Each row is a point on a landscape with many peaks, with its height.
A climber steps from a point to the highest of its 2 nearest points, and stops where none of them is higher. Distance is the straight distance between rows; heights are no part of it.
J_25: [-27 -20 -13  48  -3 -13 -13   3  14  -3  20  15  -3  27 -11  10  10  11
  15  17 -35]  height 9
J_920: [ 28 -14  16 -16   4 -17   7  42  -4   5 -34  -6 -14 -28  24  -4  -7  23
   0   7   2]  height 696
J_957: [  0 -18 -16 -23   7   9 -30 -17  25  -7   2   3  14   0   2   7  10  -7
 -25  -7  -2]  height 285
J_464: [  2   8  -9   7  25  -1   0  27 -26 -14 -45 -26   5 -19  12   4 -33  14
  -6   5  18]  height 252
J_264: [  3  23 -14  -5 -12 -32   5 -10  -8   6   6   4 -22  -2  13  21   2   9
   3   3  19]  height 304
J_787: [  9  10   1  -4   4 -23 -25  30  12  13 -27 -28   0 -17  26   3 -15   6
  19 -15   8]  height 420
J_654: [  6   6 -12 -15  -1  17 -14  32   3  -8  -4 -22  -4   4  23   7   2 -13
  -9 -23  12]  height 535
J_221: [  5   0 -11  20  -2  10  16 -17  -7  -4  -2  17  18  20 -23  -9 -12 -13
   4   1  -4]  height 680
J_13: [-26 -25   2   7  10  -4   7 -17   0  -4   9  25  11  39  -4  -8  49   9
  20  -2 -60]  height 92
J_486: [  3 -11   2  14  -2   3   0 -18  -9 -19   5 -11   0 -14 -31  -2  -6   9
  -8  13   2]  height 543
J_173: [ -5  16  -5  12  -5  -9  -1  -6 -21  -4 -12 -10 -15 -15 -14  13 -26 -11
  -2   0  -4]  height 305
J_501: [ 14  27  19  -7  12   0   0   4 -20   5  -9  -7  14 -10  -4  17 -13   4
  -2  -5   9]  height 438
J_417: [  6  12   5 -18   2  13 -14  -2 -34 -15  -4  -5  17 -10   9  10  -7  17
  -7 -15  12]  height 422
J_643: [ 32  -5  18  -8  14   3  14  16  -8   3 -21  -5 -20 -29   1   6   4  13
  -9   6  14]  height 634
J_788: [  3  -2  -6 -16  -6 -11 -10  -4   5  28 -20  27  -8 -28   8   6 -17   4
   1  -2   6]  height 567
J_767: [ -4   0  -7  35  -5 -18 -19 -24   4  -4  18  12   3   8 -18  17   2  -5
   5  10 -12]  height 28
J_17: [  3   2 -11 -31 -11   5   4   3  10   1 -24  -4 -11 -13  14 -17 -14   6
   3 -14   3]  height 513
J_571: [  2   0  -2 -29 -18  -7  12  -7  -1   2  -2 -15   2  -8  -5  -6  -7  -5
 -10 -27  -1]  height 568
J_856: [ 12 -24  -2  -7   0  14 -10  -6  12 -22   0   0  17  -5  -1   9  25 -24
 -11 -18   6]  height 313
J_671: [-28 -16  -4   9  -2  -4   3   4 -11  -5  28  13  23  49  -4  -1  41   5
   8 -16 -36]  height 85
J_726: [  6  19 -19  -4  -3  21  -1   9  10  -8  16  -4 -16  17  17  -7   6 -15
   2  -5   9]  height 622
J_743: [-16   5  11  20 -15   8  -1   0 -16 -25  25  -8   8  12  -3  11  -1 -10
  -8   3 -12]  height 68
J_199: [ -3  13  -7  12  14  -9   2   5 -22 -12 -13 -24 -13 -26   9   1 -35   0
   9  15  22]  height 277
J_314: [  7  37  15 -16  11  -9   1  18  -6  20 -36  -9   3 -11  11   5 -33   9
   5   4   2]  height 472
J_887: [-29 -21  19  22  -6  18   8  -8  12  -7  13  -1  -8   6 -20  -6  27  15
   3  20 -28]  height 595
J_735: [ 17  -9  19 -17  16 -36 -19  52 -27   5 -37   3   2 -16  23 -10  -9  17
  10   8   0]  height 658
J_31: [ -8  18  17  15   2  -8   3 -12 -33  -2  29   8   4  17 -21   6   6  15
   7  19   0]  height 587
J_630: [-20 -22 -10   9   4  11   0 -36  -2 -18  10  11  32  25 -23 -20  21   2
   8  -3 -20]  height 585
J_253: [-20 -22  11  17  -7  19  10  -9 -10 -18   9   7  -3  -5 -26 -13  -4   2
  -1  27 -16]  height 571
J_268: [-29 -12   4  20  -4 -15  26   4   0  -2   8   1  14  35 -41  -8  11   8
  13   9 -13]  height 628
J_623: [ -7   6   3  -5   8  13  -4  25 -14 -13 -53  -4   2 -17  34   1 -17  18
   5  -3  17]  height 231
J_583: [ 15 -15  -2 -23  15   9 -15 -26  28   0  18  -9  -2  -5  -7 -25  10  -9
   9   7   0]  height 433
J_818: [ -6 -26  -6  -8  -6   2  13 -23   8   9   1  -2  -9 -15 -18 -11  19 -11
 -16 -10  -2]  height 631
J_333: [ -5 -18 -12  -3  -2  11 -25  -3  18  -9  -4  10  10 -26   5   8 -18   0
 -17   2   2]  height 261
J_811: [  9 -19   4 -23   7  15 -15  -3  21  -6 -20 -11  12 -19  16   7  27  -2
  -4 -29  10]  height 348
J_32: [-25 -10 -27  34 -11  -5 -11 -24   1  -6  22  16  -1  19  -5  -6   7   2
  10   3 -32]  height 17
J_130: [-26 -21   0 -16  11  11   9 -19   9  -9  16  17   1  39  -3 -21  39  -2
   0  15 -55]  height 98
J_951: [ 19  13  14  10 -11  -1  17  -5  11  23  12 -11   0  -6  -5   1   1   1
   7 -13   5]  height 325
J_553: [ 10   1 -22   8   1 -18  -7  -6   7  -4  -6   3  11   1   3  18  -3  -7
   3  -2  36]  height 404
J_377: [  3  23  11 -11   8  -5 -18  -5 -13  19   1   1  -6  -2 -13  22   0  16
 -12   9  12]  height 403
J_240: [ 14  -9  -3 -12   7  -6  -6  16 -16  -2 -28  19  17 -16  27   9  -8  -6
  19 -16  29]  height 563
J_98: [-16  -5   6  16 -12  14   1 -18   4  11  26  -6  -3   9 -11 -13  13   1
  -7 -11 -50]  height 69
J_147: [ 34 -14   4 -20  12   7   2   5 -12   4  -8  20   0 -25   6  -5   4 -15
  14  -7  15]  height 486
J_717: [-11   2  -1  18 -15 -13  21   8  20  -1   4  -4  -5  14 -18  -1 -17 -28
   0   9   1]  height 366
J_491: [  6   4  10 -35   7  17  -1  20  -5  15 -35  13 -17 -20  19  -5  19   2
  13 -11   3]  height 390
J_351: [  4  -4 -10  -5  -8  -6   1 -23  24  -6  33 -12   9  32  -6 -21  18  -8
   7  -9 -12]  height 387
J_785: [ 16  17   2 -25 -10 -16  -6  -3   9  23  10  -3 -20  -7  17   9  17  16
   2 -10  16]  height 247
J_203: [ 21  19  12   2  -2   1  11   2  -1  15 -24  -5 -26 -20  -5  23   5  14
 -18  -3  -2]  height 615
J_189: [  1  15   8  22   5 -11  29  23  -8  16   5 -16  -3 -13  25  11 -31 -21
 -14   4  10]  height 272
J_151: [ 13  12  -9  -2   4  -9  -3  16  20  10 -17   0  10  -4  21   5 -29  -9
   5   3  29]  height 463
J_651: [-17 -10  -3  20  -2  -2  11 -12  13 -23   5   7  18  32 -24  -4  20   9
  -2   3 -19]  height 611
J_200: [  6  13   4 -28  -4  -8   4  34 -15  -6   1 -27   3   4  20   2 -10  -2
  -4 -19  25]  height 479
J_985: [-19 -23 -17   4  -1  15   9 -22  16  10  -1   9  -4   9 -20 -28  12 -12
 -11   3 -22]  height 681
J_835: [  3   5  -8 -20  -5 -10  -7   1  44   7  -2  -1  -2   3   5   5  -9  -1
 -10   7  22]  height 417
J_62: [ 24   3  15 -25   3  -5   0  24 -19   2 -27   6 -11 -25  16  -5   1 -16
  30 -19  -3]  height 434
J_807: [-13  16   5  -3  10  20  -8 -17 -25  -7  20   1  16  18 -14  -6   7  12
   6  11  19]  height 544
J_676: [-18   4  13  24  -3 -21  18   6 -22  -3  19  -7  -8  28 -33  11  12   1
   2  17  -3]  height 613
J_304: [ 13  15  -8   3   3  13  -4 -16   5  13 -10  21  -3  -8   1   5  -8  -2
   3   0   2]  height 651
J_47: [ -9  24  15   1 -15  10   4  -5  17   3  -6 -12 -18  -6   0  10   1  14
 -18   0  -6]  height 690
J_800: [-12   2  11  12 -14  18  13 -22  33  -3  -4  -7 -16  -4 -16  -8  12   4
   1   7 -17]  height 632
J_418: [ 13  -5  12  -6   9 -28   0  40 -24   7 -31  12  15 -17  39   2 -17  -4
  21  -6  11]  height 623
J_364: [-20 -31  -1  -1   0  14   2  -9   6   8  34  29   1  24   7 -16  27  -3
 -11  11 -28]  height 108
J_550: [  0  12 -26   2  -9 -28   5 -18   6 -11   4   7  -5  24  -9  11   6  -3
  -2   4  20]  height 357
J_934: [ -9  15 -23   8  -6 -17   5  -6 -10 -11  -7  -9  -8  17 -27   9 -17  -2
 -14   3   7]  height 328
J_160: [  3 -12  10  -8  -3  -3 -24  14  12  11 -14 -24   0 -31  20  10  14   3
  12 -23  11]  height 385
J_266: [-23  -1  14  17 -14   4   2   4 -16  -5  39   3   6  28  -8   5  17   1
   5  -4 -40]  height 78
J_367: [-10   9 -22   2  15  15 -24  -9 -12 -10   4   8 -12   5  -3   2   1  -8
  11  23  24]  height 683
J_462: [-15  -3 -18 -11   0   5 -16 -41  -6  -6  16  12  24  14  -5 -14   7   9
  -5  -6 -10]  height 545
J_326: [  7   9  15  31   0  -7   4  -4   6 -12  12  23  12  12 -11  28 -17 -11
  -3  20  -8]  height 39
J_113: [ 36   6   3 -14  -2  -9  -3  19  11  12   5  -3 -22 -17  28   1  -3  10
   1  -2   8]  height 203
J_66: [ 18  17  16  25   5  -1  22  13   8  26  15  -5   1   3  -2   8 -14 -20
  -7  10   2]  height 297
J_321: [ 10 -10  -9 -11   6  14 -27  16  -4  -1 -27   0   6 -31  15  -2 -28  14
 -10  -9  -3]  height 236
J_605: [ -5   3 -20   3  -9  12   2 -13  14   0  -9  17  -7   6 -11 -10 -10 -18
 -10  -5 -15]  height 734
J_664: [  9   9  -8 -16   3 -12  -5  24   0  14 -35  14  -1 -15  18  -7 -42   1
   7   4   9]  height 508
J_547: [ 17  14   1  -1  -8   6  -6 -15  20   6  19 -11   7  15  -8  -6   2  -3
  -6 -20 -11]  height 358
J_285: [  8 -18  -3  -9   4  -3  -2  -7  -7   7  -5 -12  -9 -30 -29  -7  -3  -5
   0  -4   8]  height 580
J_836: [ 12  34  18   0  15 -31  -6  31   1  12 -33 -25  -5 -15  36   7 -24  18
  13   4   2]  height 446
J_162: [-12 -13  13 -11  -7  16   0  -1  -4  10  35  15  15  15   2   3  18  -7
 -21  -6  -3]  height 123
J_8: [  3   3   3  24  -1  -7   6   7 -14 -12  15  -2   2   0   0  27  -4  -9
 -18  14  14]  height 53
J_246: [ -3  -8   0   6  -6  -5   8  -2  49   4   5   7  -5  12 -16   1   5 -14
   1  19   8]  height 386
J_318: [  6 -14 -17 -27   6  13  -6 -11  21 -14  -4  -8 -11  -9   8 -23  -1  -1
   2   2  16]  height 465
J_543: [-15 -12   0  10   0  16   4   7 -19  11  11 -13  -8 -17   5  -3   2  -5
  -3  -2  29]  height 161
J_15: [-10   0   0  44  -2  -2  27   3 -10  -1  10  20   5  30  -8  -3  -7  -5
   9  17 -17]  height 647
J_697: [ -3  -4  -4 -25  -7  13  -9 -30 -21 -12   9   5  14 -14   8  -7   7  13
  -7 -23   1]  height 482
J_549: [  6 -14 -10 -14  16  -8  -9 -33  30   4  29   1   3  29 -17 -31  23   3
   8  19 -14]  height 410
J_406: [-11  14  -4  -3  14  16  -7  -9  -8  -7  22  -1 -14  28 -14 -11  20 -10
  18  17   9]  height 606
J_659: [  7   9   2 -14 -12  -2  29  11 -14 -10   7 -13   5   6   2   0 -13  -1
 -16 -11  16]  height 517
J_897: [  2   6  17  30 -10  17   5 -13  14   8  32   0   1   2   5  -8  11   7
   8   5  -4]  height 289
J_678: [ 32   1  12  -8   9   0  15  22  -7  -6 -28   1  -3 -21  -4  11 -27  -5
 -17   1  -2]  height 691
J_306: [ -6  -1  -1   6  -7  14   6   6 -17  -2 -22  -8  -7 -31  22  -2  -5  13
   5  -7  20]  height 198
J_849: [-19 -14  10   8  -6  15  10  18  -7  10  33  -8  -6   6  -4  -6   4 -15
 -13   5   8]  height 139

For each start below, name the point where the climber stops.
J_13 -> J_664
J_957 -> J_664
J_547 -> J_571
J_623 -> J_664

Call two points neighbours if one is among the 2 nearest of the other. Go from one point of each pair to the other, from neighbour to neighbour, staying as high as possible. Name the lowest point that can't be avoided.
J_367 and J_268 -> J_807
J_605 and J_920 -> J_486
J_920 and J_47 -> J_203
J_571 and J_726 -> J_200
J_920 and J_678 -> J_643
